A landscape with many valleys, sampled at points; each row gives a point and its height.
A ball rolls from a point to the lowest of its 2 nearest points, and stops where none of them is lower. Distance is the straight distance between rows; heights are no part of it.
Naro: [139 132 202 144 116 115 147 161 119 117  88 108  75 130  95 111 135 167
  88 105  86 125 108]  height 325
selob: [190 145 137 152 160  93 142 143  97 160 114  88  96 111  99 136 109 159
 130 108  67 130 154]  height 307
kela: [127 119 157 174 144 117 120 143 136 117  58 125  50 142  92 127  94 156
 126 137  93 150 141]  height 129
pes: [119 132 162 164 126 163 147 131 154 109  71 149  52 118 115 125 118 144
 135 127 128 108 127]  height 702
Dulum: [ 86 144  83 126 116 133 107 106 176  91 151 133 112 181 133  96 103 100
 163 166 126 151 152]  height 421
Zop: [161  70 101 113  97 131 136 129 110 170 173 159 213  83 159 159 156 105
 100 146 177 122 123]  height 484
Votu: [113 157 141 107 112 181 169 127 100 137  93 178 159  70 143 172 173 159
 117 144 184 113 136]  height 675
tol: [168 115 109 136 137 162 145 109 110 149 156 128 173  87 162 167 127  77
 137  80 150  90 149]  height 262
fuzo: [127  77  83 211 173 100  94 116 191  90  99 114  62 163  99  96  55 117
  99 102  97 158 145]  height 268
nen: [133 107 107 211 160 110 115 117 145  77 136 124  94 157  51 118  51 130
  79  79  75 144 153]  height 175
Goki: [152 106 175 148 111 134 172 156 129 137 123 103 112  96 155 119 160 135
  81  81 122  89 102]  height 460
rus: [148 111 162 113 104 108 154 153 117 164 140  99 146 109 178 134 175 134
 112 139 132 127 121]  height 392
sal: [175 147  98 148 155 136 139 117  95 138 126 118 119 110 132 155  91 106
 150  94  99 108 169]  height 252
Gebib: [144 130 201 135 107 120 171 165 115 126 108 108 104 118 126 115 160 155
  81  98 101 114 101]  height 391
Mizod: [132 141 139 146 129 182 155  98 129  96 152 172 157 130 110 167 115  70
 130  66 151  93 139]  height 753
rok: [112 123 115 133 121 168 142  95 140 103 182 167 159 140 131 152 121  73
 142 101 158  99 132]  height 751
tuv: [143 161 175  93 117  93 125 148  94 133 130 100 142 165 120 122 147 135
 129 141  90 171 129]  height 210
gog: [145 142  98 153 151  85  96 124 133 120 119  99  94 177 108 121  75 118
 150 150  71 177 173]  height 209
zod: [172 115 142 147 144  90 141 147 119 148 144  70  96 122 137  96 121 134
 101  82  78 106 117]  height 313
Nom: [143 124 130 175 149 159 136 107 149  96 118 138  84 131 109 134  88  97
 119  72 117  92 134]  height 757
dolu: [ 76 163 103  90 110 129 111 112 117  89 163 159 163 171 122 123 113 103
 132 154 129 157 129]  height 743
ruda: [109 118  75  71 123  81  85 147 106 156 128 153 211  89 118 168 186 181
 114 189 182 150  68]  height 667
Kibu: [149  80  98 191 181 114 106 116 172 114  89 110  45 132 110  93  66 122
 104  88 112 121 129]  height 320
Til: [ 93 115  66  64 116  96  73 138 120 156 150 133 185 109 129 148 167 169
 146 190 173 139  92]  height 610
Seti: [185 126 114 188 178 163 128  92 140 124  95 110 104  85 105 141  83  92
 125  27 131  76 142]  height 762
Kon: [ 96  85 103 103  93 139 118 120 128 148 182 170 199 111 135 126 161 136
 129 167 188 121 106]  height 164
lat: [ 85 153  98  67 125 134 118 126 108 133 121 167 157 103 130 155 157 167
 146 173 168 132 118]  height 390
Karu: [140 100 110 174 158 120 117 125 176 123  82 112  40 135 135  96  90 121
 141 124 111 125 130]  height 377
fedud: [ 96 126 121  84 106 116 106 132 143 148 147 106 138 144 157 105 152 136
 162 181 141 142 123]  height 448
Vomi: [144 136 109 194 149 132 130 106 130  77 142 143 102 159  74 140  61 101
 107  79  83 129 159]  height 155
Soz: [133 114 131  81 108 104 129 142 107 163 150 119 170 112 167 146 166 133
 125 163 143 141 127]  height 298
namon: [184 104 126 159 156 110 144 134 123 152 142  75  99  97 155 104 116 125
  96  55 102  82 113]  height 373
vule: [134 116 111 133 130 129 133 119 145 139 148 108 105 125 174 119 119 103
 155 127 124 107 131]  height 347
kuri: [100 109 134 103 103 131 133 133 152 171 137 114 133 104 167 111 193 182
 154 188 174 119 125]  height 649
lofi: [ 97 143  94 115 117 144 126  97 129  87 181 161 152 163 127 139 103  78
 140 128 132 130 144]  height 748
vaz: [177 150 174 148 135 115 188 170  77 132 129 116 132 109  64 129 134 167
  82  79  71 123 121]  height 463
vul: [115 127  76 159 139 141 117  95 191  86 141 139  88 168 134 111  86  87
 161 138 123 133 158]  height 414
zufu: [151 110 116 198 173 166 122  98 168  98  76 143  68 117  93 140  72 100
 125  64 131  97 145]  height 759
zefe: [ 98 138 119  50 133  79  84 148 106 144 116 148 219 112 111 153 195 176
 104 189 170 175  60]  height 698
pok: [153  75 137 108  88 113 154 143  98 157 173 151 216 115 157 138 152 104
  89 143 153 143 108]  height 445
nug: [137 112 152 156 133  83  94 148 156 114 126  61  78 172  97  60  98 132
  90 104  71 141 112]  height 400
Budu: [109 117  84 100 125 174 122  98 116 125 168 187 201 103 122 178 134  97
 143 119 194 100 131]  height 362
Tefon: [149 145 133 162 138 163 150 110 114  97 134 150 118 127 104 153  97  91
 121  68 112  98 148]  height 755
gesal: [177 102 117 155 144 126 148 124 125 155 155  89 126  97 180 126 126  99
 121  71 120  83 121]  height 413
Gurer: [136 124  88 116 138 179 126  95 125 135 151 154 172  93 145 177 125  82
 160 104 177  90 154]  height 303
Sar: [105  86 144 151 105 175 159 110 163 146 168 150 147 104 155 117 170 131
 145 126 186  81 113]  height 379
ziruk: [ 93 133 185  77  91 110 113 153 120 144 145 125 206 165 131  93 182 137
 109 178 156 180  82]  height 376
Gumo: [153 106 170 136 109 117 166 157 133 158 126  89 116  97 180 126 177 143
  99 117 128 105 109]  height 473
perim: [164 134  96 122 140 137 139 118  92 145 149 123 149 107 157 160 112  94
 144 101 116 109 160]  height 222
sudu: [141 123 156 161 127 194 163 111 153 123 117 141 126  85 140 151 147 103
 128  65 168  65 120]  height 423
Kefi: [135 121 133 124 117 106 127 134 130 135 156  93 118 147 159 105 124 104
 137 126  99 126 126]  height 295
pemen: [143 144 185 156 139 119 133 148 113 131  46 131  59 126  91 147 115 177
 127 141  92 152 144]  height 217
dolo: [127 161 168 133 109 183 177 132 112 125  83 165 119  79 141 160 160 148
 119 120 158 103 134]  height 684
pino: [ 82 143 112  99 120 175 147 116 112 139 108 188 172  73 126 157 180 187
 134 162 206 109 122]  height 651
tila: [135 115  85 170 158 132 118 109 178 113 105 128  61 146 139 109  85  98
 163 131 118 125 149]  height 407
Sak: [108 122 177 145 104 122 126 149 163 110 110  99  71 155 125  78 130 135
 115 126 103 123  97]  height 532
Sile: [141 111 108 158 148 155 137 109 172 132 125 117  82 114 165 116 113 101
 160 105 144  84 129]  height 380
Fisik: [118 155  76  96 142 156 117 110 121 122 108 160 114 114 135 158 108 126
 173 157 146 121 164]  height 206
lafep: [172 103 106 202 196 156 111  93 153 117  74 120  78  97  81 130  61 110
 111  37 131  95 146]  height 760
Gizu: [102 161 154 125  93 110 111 141 128  97 155 107 143 200 116  87 116  98
 117 135  94 169 123]  height 375
lod: [ 99 118 150 122 104 144 149 134 163 148 128 116 102 118 164 100 170 160
 160 165 152 108 119]  height 642
Beg: [133 106 100 186 148  96  99 121 173  98 122  97  70 172 113  87  68 107
 115 111  81 148 139]  height 302
Zov: [141  81 109 121 107 135 135 122 130 169 179 134 175  93 180 141 154 106
 131 139 166 106 124]  height 517
tad: [184 128 144 162 173  71 115 145 115 159 110  66  81 136  76 122 102 171
 138 126  56 159 148]  height 348
zope: [137 107 102 117 120 154 135 119 133 165 146 130 151  80 179 153 153 121
 148 139 170  97 141]  height 543
fise: [117 155  82 110 145 134 110 112 132 116  93 154  91 141 121 146  93 123
 173 173 122 150 172]  height 144
rabet: [114 138 150 153 126 119 117 136 150 109  78 128  64 162 107 113 102 138
 145 159 101 161 141]  height 221
fazo: [143 109 120 161 143  86 103 133 160 122 135  68  73 162 132  70  91 112
 115 106  79 128 118]  height 345
tupom: [109 151 135 116 125 114 104 130 156 124  90 117  80 167 122 105 118 138
 168 186 111 171 146]  height 279
soka: [119 153 104  62 124 108 117 132  75 133 143 145 177 128 136 160 133 126
 129 152 129 150 133]  height 51
vanuz: [116 133 160  84  95  98 125 153  90 131 166 123 207 175 132 108 144 104
 106 144 119 177 103]  height 452
funem: [ 99 113  91  93 112 150 122 112 114 127 175 175 187 118 136 152 137 110
 137 144 171 118 121]  height 324
fafo: [133 154 196 138 116 123 149 148 108 122  76 135  80 130 105 133 136 164
 114 131  97 140 126]  height 265
kelem: [115 123 173 156 115 103  98 152 170 107 103  77  68 178 101  67 111 131
 106 128  86 148 110]  height 459
bir: [188 151 125 151 150 123 154 137  85 152 117 107 117  95 121 150 109 138
 130  90  85 111 161]  height 276
bine: [ 71 137  90  77 122 132 110 127 103 132 133 185 193 100 114 147 166 174
 130 175 186 128  92]  height 476
kapod: [109 140 125  96 121 110  95 133 164 139 118  87  99 165 147  93 136 133
 179 188 123 159 137]  height 349
deze: [122 150 182 157 114 178 167 136 130 109  69 162  77  99 116 143 135 149
 119 110 136 100 124]  height 692
goka: [ 96 156 189  82  98 117 136 146 106 130 126 138 169 152 132 112 169 142
 114 161 136 168  97]  height 301
fos: [ 87 183 135  85 112 113 104 125 107 102 128 142 150 177 111 117 120 123
 130 166 116 177 129]  height 737
dodon: [ 67 119  86 101 121 154 120 115 112 137 128 195 193  85 105 141 183 207
 135 169 211 106  99]  height 582
Zefu: [ 84 188 144  42 138 101  69 134 104 118 112 131 186 163 106 126 164 152
 129 182 139 190  92]  height 722
Zuf: [ 92 121  84  64 117 110  88 130 138 152 149 113 152 128 149 123 156 153
 172 192 158 138 124]  height 528
Vepu: [124 105 144 162 127 185 159 109 175 133 136 136 113  96 155 127 151 115
 149  94 177  64 114]  height 409
mor: [101 128 163 130 105 136 141 137 162 127 120 115  86 140 149  93 147 142
 147 151 128 120 110]  height 599
sof: [119  73  91 215 183  97  96 120 169  84 117 109  85 155  59 103  44 145
  69  86  86 162 153]  height 218
tasep: [137 139 101  93 125 121 130 128  86 135 157 136 161 128 148 155 121 108
 139 131 119 132 149]  height 162
pida: [129 156 181  99 107 112 148 148  95 131 119 127 141 142 132 131 157 143
 119 140 110 154 119]  height 249
maso: [139 148  76 144 146 123 116 104 125 103 134 137 108 158 123 142  71  91
 152 132  96 145 178]  height 177
zovo: [105 105 104 102 113 146 133 123 138 165 142 135 149  87 163 134 176 168
 154 174 182 107 132]  height 595
vov: [129 111 157  86  99 104 150 149  86 144 155 148 214 137 144 131 160 120
  93 150 140 163 102]  height 398
Papeg: [146 129 167 163 129 183 162 124 134 104 104 143 107  95 114 146 127 110
 105  53 137  72 120]  height 433
botu: [ 92  96 138 123  93 155 145 121 143 140 174 156 161 122 149 112 164 130
 140 152 175 111 110]  height 327
lidi: [172 114 104 161 159 142 134 106 141 143 136 101 105 101 167 130 106  89
 143  68 129  80 131]  height 401
zuzu: [154 147  87 176 153 130 127 100 119  97 145 138 113 154  98 152  62  92
 134  96  87 133 178]  height 165
gunur: [102 180 154  58 122 102  79 134 112 126 123 108 162 179 118 115 151 139
 141 179 125 190 117]  height 729
gis: [131 138  82 145 149 106  99 115 145 113  99 128  86 167 121 130  75 111
 165 165  95 174 181]  height 188
gosel: [ 68 132 154  75  96 121 104 140 129 148 142 141 196 143 124  92 187 171
 129 194 176 162  84]  height 474
goz: [139 141 182 155 115 167 179 138 103  96 114 162 118 114  98 140 127 121
  89  62 118  95 114]  height 444
Sune: [109 153  70  70 137 144 112 123 105 136 113 158 147  90 140 175 136 148
 156 162 162 117 142]  height 305
lufa: [161 138 178 153 123 137 180 157  86 114 122 134 123 111  90 132 127 142
  79  66  90 107 120]  height 455
nul: [109 136 134 130 103 109 111 134 149 110 159  91 120 182 142  86 114  91
 134 135  97 145 123]  height 346
zare: [167 154 153 110 131  82 135 150  84 144 150  86 144 157 110 124 132 134
 132 125  67 161 142]  height 173
lemi: [164 129 136 127 130  92 139 143 102 148 153  84 125 136 147 118 124 119
 128 109  80 127 134]  height 232
daro: [126 141 118  54 121  96 112 143  92 152 131 129 174 115 147 161 164 149
 127 172 144 155 120]  height 191
gav: [ 93 160 159  46 127  98 102 141  99 134 113 148 208 135 118 134 186 163
 105 180 155 184  79]  height 712

Two balls start at each pair of points below. Name the first point that both come to, or write never.
gosel and Til: never
mor and Karu: fuzo
vul and Nom: never

Where does a ball stop that starts at each point below?
Seti: kela
selob: soka
lufa: Kon
deze: fise
lod: Vomi
lafep: kela
Budu: soka
gunur: kela
